Each row is a point on a landscape with many valleys, with its height.
A ball rolls from a point to whichever of its 5 nearest points has the largest drop for the distance, and stops where none of them is lower. Distance is the straight distance between rows; heights are no part of it.
Kiv: [ 92 130 137 109 160 157 151 160 144 137 122 147 120  91 105 125  89 104
 136 108]  (h 512)
Mizu: [ 87 118 140 132 162 134 111 143 132 120 103 109 117 146 128 128 141 108
 180 123]  (h 511)
Tifeg: [ 82 127 130 136 181 118 106 166 168 104 123 151 126 122 107 113 115 139
 135 110]  (h 737)
gimed: [118 132 135 130 111  95 143 158 136 122 110  89 102  86 125 143 126  98
 164 101]  (h 423)
tuz: [149 160  90 152 106  90  52 103 118  71 133 143 109 158 167 121 157 134
 132 146]  (h 454)
nofin: [155 169  86 148  99 102  51  95  94 101 165 151 140 151 187 119 177 149
 129 170]  (h 419)
vab: [118 109 139 110 142 149 178 143 137 168 110 112 139  85  94 132 104 115
 136 116]  (h 192)
Tesaz: [167 150 100 127 112 151 112 143 129 152 148 177 123 115 129 143 129 134
 129 143]  (h 223)
Meso: [105 153  97 151  90  46  95 100 120  68 119 106  87 154 167 149 165 136
 154 147]  (h 387)
Rin: [125 102 150 118 109 130 155 133 120 150  99  80 119  91 103 142 112 106
 149 101]  (h 286)
zef: [115 118 117 130 159 145 108 149 146 118 126 155 118 141 135 122 111 117
 135 130]  (h 435)
zokik: [139 128 110 144 137 160  99 149 138 128 136 169 120 149 152 125 135 119
 150 137]  (h 233)
zudi: [192 177  76 152 100 137  61 108  91 122 183 149 152 149 169  80 201 155
 110 141]  (h 468)
ledo: [164 159  96 144 143 136  59 136 141 140 200 162 138 163 149  87 180 131
 103 131]  (h 444)
Sis: [138 120 151  99 123 137 202 146 144 137 122 149 147  92  82 140  77 132
  66 109]  (h 196)
gipe: [119 115 132  92  99 121 197 137 145 132 130 127 158  61  83 167  81 130
  66 109]  (h 232)
ronop: [132 111 178  83 129 128 237 107 123 158  86  88 190  92  80 145  99 124
  69 116]  (h 179)
vagod: [151 148 104 126  83 122  86  84 101  98 122 153 103 161 199 162 171 112
 180 159]  (h 476)
zino: [168 170  87 143 116 134  63 125 124 134 177 178 149 154 157 113 195 148
 114 165]  (h 410)
zuv: [ 96 129 148 153 147 120 145 177 138 110 107  92 114  90  88 133 123  89
 178 111]  (h 616)
kepam: [176 165  97 159 100 106  83 152 121  92 167 153 126  92 123 137 162 149
  87 149]  (h 645)
Leli: [165 131 103 122 118 142 140 149 144 153 148 161 126  95  96 145 118 143
  66 127]  (h 200)
labug: [ 98 117 187  90 152 154 227 134 140 160 103 108 146 111  74 115  70 136
  79 111]  (h 266)
Vup: [ 61 110 111 137 159  47  95  47 109  79 137 106  92 208 164 134 137 175
 145 158]  (h 477)
bovi: [146 157  91 131  87 106  83 130 129 106 118 150 110 133 176 159 149 124
 158 139]  (h 493)
vosef: [ 91 120 186  75 192 146 193 154 155 159 117 120 128  90  64 101  69 136
  75  84]  (h 364)
gakal: [133 127  92 143 119 106  51  66  98 108 136 168 116 201 189 131 174 147
 159 164]  (h 303)
siduf: [168 149  92 142 113 154  67 112 121 114 164 176 136 163 163 127 168 140
 120 141]  (h 385)
Vig: [171 193  80 152 107 105  81 137 110 118 173 152 135 115 154 111 182 164
  95 161]  (h 518)
Noka: [151 148  93 146 149 129  34 106 103 128 187 148 149 216 161  73 180 149
 115 143]  (h 420)
Vegu: [121 109 172  89 143 173 207 116 115 176  73  86 154 122  92 116 106 111
  86 122]  (h 197)
tedut: [120 147 104 129  99  82  95  69  95  73 115 119  99 172 204 135 172 148
 148 169]  (h 350)
vaf: [145 150 100 133 109 106  80 103 129  98 141 137 112 165 180 138 182 137
 146 146]  (h 522)
kerus: [178 133  79 135  92 142  73  91 102 128 149 180 120 120 167 127 192 131
 149 152]  (h 430)
pil: [160 145  95 136 141 161 104 164 148 148 167 177 136 147 137 118 134 134
 107 119]  (h 342)
movog: [140 133 118 125  98 112 121 125 129 129 117 103  98  98 153 157 134 114
 172 137]  (h 247)
libig: [132 105 205 133 116 153 210  96  77 163 108  47 160 112  70 121 114 110
  98 102]  (h 245)
zif: [ 81 109 143 151 151  93 121 145 135 108 132  66 122 140 123 116 139 112
 189  98]  (h 733)
bugom: [107 136  96 144 138 117  95 114 125 107 121 141 106 159 158 144 137 127
 168 121]  (h 274)
gukal: [ 87 101 146 136 163 166 126 148 136 142 121 113 117 126 124 132 104 108
 182 101]  (h 296)
fizov: [151  92 152 106 103 148 215 101 113 166  73 125 143 110 108 140 129 137
  95 133]  (h 130)
lofe: [136 101 130 122 112 142 106 125 138 137 110 145 115 132 155 158 121 114
 178 132]  (h 41)
digog: [125  90 196  89  99 142 216 112 113 171  72  66 189 100  97 131 136 124
  91 122]  (h 173)
perun: [127 154  85 152 122 100  60 115 105 119 173 142 138 171 125  94 170 158
 110 137]  (h 399)
vegi: [148 123 113 124 121 124 129 153 123 125 119 152 104  99 123 145 109 133
 134 153]  (h 313)
goda: [ 84 115 124 160 123  97 111 137 130  77 139  78 108 149 150 135 139  95
 190 121]  (h 672)
saf: [100 154 106 141 134  93  58  64 107  81 140 142 113 193 178 131 162 138
 137 152]  (h 257)
popa: [158 116 104 136 116 156 101 113 119 129 129 166 122 129 151 152 138 116
 163 163]  (h 112)
lov: [116  93 164 128 146 161 140 129 133 165 108  81 131 127 111 120 106  89
 194 115]  (h 199)
Bazif: [125 168  97 153 116  63  71 120 113  82 131 157 121 150 147 132 154 140
 114 158]  (h 472)
viz: [116 159  91 168 171 110  61 118 124  93 175 155 139 190 127 102 160 165
  94 142]  (h 442)
Kob: [ 97 136 103 159 155  92  79 125 120  92 137 145 117 186 158 132 140 146
 146 141]  (h 33)
Femo: [102  96 144 121 169 157 131 137 151 143 118 139 122 160 140 114 118  98
 181 107]  (h 401)
vivuz: [138 112 159 140  88 118 181 121 110 142 106  33 124  73  92 160 119  96
 159  95]  (h 362)
kede: [106 135  99 134 146  99  97 151 156  92 132 156 109 125 131 125 114 118
 123 115]  (h 648)
ramo: [ 96 141 108 140 124  85  81 106 122  74 122 118 110 184 168 137 157 126
 154 160]  (h 98)
tizu: [ 96 139 131 121 111  72 105 125 132  72 111  85  89 153 158 140 153 112
 181 135]  (h 485)
kavap: [108 104 160 111 165 181 156 144 141 180 107  90 126 120  94  99 112 101
 166 103]  (h 248)
Duge: [152 111 154  85 106 115 213 126 130 141 117 135 168 106  86 144  79 143
  44 120]  (h 131)
sofe: [136 108 110 137 109 128  97 126 136 130 107 141 132 119 168 154 142  98
 185 141]  (h 111)
Som: [123  93 202 127 132 148 226 101 101 176  68  68 170  99 100 115  89 120
  91 114]  (h 224)
Pufi: [119 107 196 106 116 128 229 137 111 138 118  32 174  79  56 152 109 128
  85 112]  (h 260)
lud: [167 108 147  91  90 145 205 116 123 162 111 167 166 130 105 136  94 154
  60 137]  (h 101)
rati: [114 116 201  98 159 151 201 125 115 160  96  69 151  96  65  94 107 108
  90  82]  (h 86)
miva: [149  99 133 112  91 141 152 109 125 161  98  99 115 108 140 159 122  97
 173 120]  (h 191)
Ruref: [183 175 104 130  91 130  85 140 121 107 173 154 127  95 158 113 173 150
 113 154]  (h 539)
keve: [206 155  86 135  86 136  99 118 124 141 152 179 135 104 151 113 162 149
 115 142]  (h 441)
zaleg: [148 108 111 125 108 140 148 117 132 156 105 144 126 106 128 141 116 133
 134 137]  (h 182)
niz: [119 155  95 141 119  97  96 157 130 104 148 150 121 113 135 144 129 136
 129 140]  (h 560)
bopa: [118 140 126 140 123  91  98 112 126 106 114 111 124 162 158 150 153 112
 182 150]  (h 302)
Salid: [135 110 128 114 128 163 183 134 135 165 100 136 145  89 109 150  92 107
 115 116]  (h 68)
tul: [142 123 137 111 162 176 153 149 157 159 144 174 121 114 109 103  92 127
 109 124]  (h 238)
negi: [158 141 102 124  94 132  91 121 121 126 134 170 124 102 154 157 166 144
 124 139]  (h 298)
Noze: [139  89 147  94 121 128 195 139 107 157  96  74 136  75  94 135  94 118
 129 118]  (h 291)
Pab: [137 162  93 142 123 110  88 128 127 104 134 157 121 149 147 129 156 136
 134 150]  (h 470)
fuzed: [166 173  79 144  98 106  88 126 116  89 157 161 115 125 176 131 179 147
 127 156]  (h 567)
Gema: [ 80 118 112 142 155 105  55  97 111 100 156 144 117 212 166 137 152 149
 149 145]  (h 301)
Fuzat: [108 154  82 173 122  78  74 103 121  85 133 140 106 177 154 131 141 167
 118 152]  (h 297)
Kurob: [ 83 123 137 149 155  73  85 102 140  83 140 113 117 188 170 127 139 128
 184 119]  (h 400)
Fes: [120 129 103 155 152 145  75 142 132 125 163 168 122 180 140 106 128 124
 124 135]  (h 403)
vugul: [121  99 203 129 124 143 216 132  97 162 110  40 155  75  66 101  99 117
  97  79]  (h 221)
kul: [154 111 131 132 116 140 144 134 140 143 105 130 134 109 137 162 113 116
 148 134]  (h 163)
noza: [134 122 178  85 134 150 234 116 151 156 103 136 164 121 101 121  68 141
  35 120]  (h 177)
fuso: [171 112 135 118 117 185 165 144 128 173 131 163 145 112 103 115  79 147
  83 120]  (h 31)
Pinon: [113  91 178 108 139 184 181 119 116 188  97  79 140 106  93 119 116 118
 140 106]  (h 239)
led: [121 137 114 112 131 147 179 168 155 130 147 157 127  92  97 112  79 138
  75 104]  (h 381)
Buv: [145 158 112 146  98  88  89 156 145  91 122 136 107 122 147 153 145 115
 158 131]  (h 617)
nete: [122 122 152 111 110 109 181 158 133 159 111  90 125  81  91 152  87 123
 128 107]  (h 322)
Muke: [ 98 120 193 101 157 136 204 150 130 148 122  71 153  75  44 117  83 129
  76 106]  (h 276)
Debut: [ 84 139  99 149 152  75  70  88 113  95 167 136 111 202 136 114 165 170
 110 139]  (h 404)
sol: [143 148  89 160 125 109  42 100 115 100 173 157 128 192 177 122 158 163
 129 155]  (h 347)
gegub: [121 157  87 155 157 109  91 165 142 105 170 165 128 165 128  94 121 149
 110 131]  (h 505)
lik: [119 115 171  85 151 167 220 135 149 165 103 138 165 118  91 112  62 145
  43 105]  (h 219)
zaper: [118 113 159 149 119 129 164 132 124 138 135  30 103  70  81 118 119 112
 159  81]  (h 414)
piba: [100 119 124 131 145 154  92 151 138 116 137 164 115 149 144 124 126 119
 146 135]  (h 372)
Res: [110 122 145 105 170 158 171 171 180 143 154 166 122  93  89 118  87 122
 101 109]  (h 469)
tuku: [124 126 122 146 129 109  76  88 115  81 131 122  99 203 189 139 152 107
 182 156]  (h 251)
Masi: [154 121 115 113 112 122 151 158 141 107 132 150 134  73 113 154 111 131
  95 119]  (h 366)
sugo: [131  84 145 132 116 158 136 138 136 152  98 106 119 124 136 132 112  96
 180 121]  (h 129)
kegin: [ 97 105 175 121 175 173 146 149 132 179 104  75 121  80  81  80 105 116
 143 104]  (h 287)
kide: [108  93 173  97 163 179 201 125 147 166  89 113 150 110  89 118  83 109
 106 116]  (h 230)
Mulof: [110 111 173 110 155 135 154 171 156 146 115  80 114  83  79 113 101 120
 143  95]  (h 424)
nurot: [117 118 132 137 132 135  76 122 121 119 130 167 116 187 168 133 140 116
 170 137]  (h 415)
sozev: [115 131 157  99 164 165 174 147 158 157 112 148 132 100  93 116  70 123
 112 124]  (h 337)
fudu: [116 115 185 127 136 146 179 136 128 155 117  63 130  72  97 108 109 107
 135 101]  (h 330)
Von: [105 130 108 140 135 110 113 153 151 107 131 139 110 129 135 127 127 127
 140 118]  (h 501)
vud: [137 151 105 159 131 124  83 148 141 111 159 165 125 160 147 110 138 154
 126 142]  (h 383)
rumu: [162 115 116 100 111 168 164 130 142 160 138 179 139 105 107 146 103 140
  71 125]  (h 99)

Where does a ball stop that starts at each point below?
vagod: Kob
Pab: lofe
Tifeg: lofe
pil: lofe
niz: lofe
led: fuso
lik: fuso
nofin: Kob
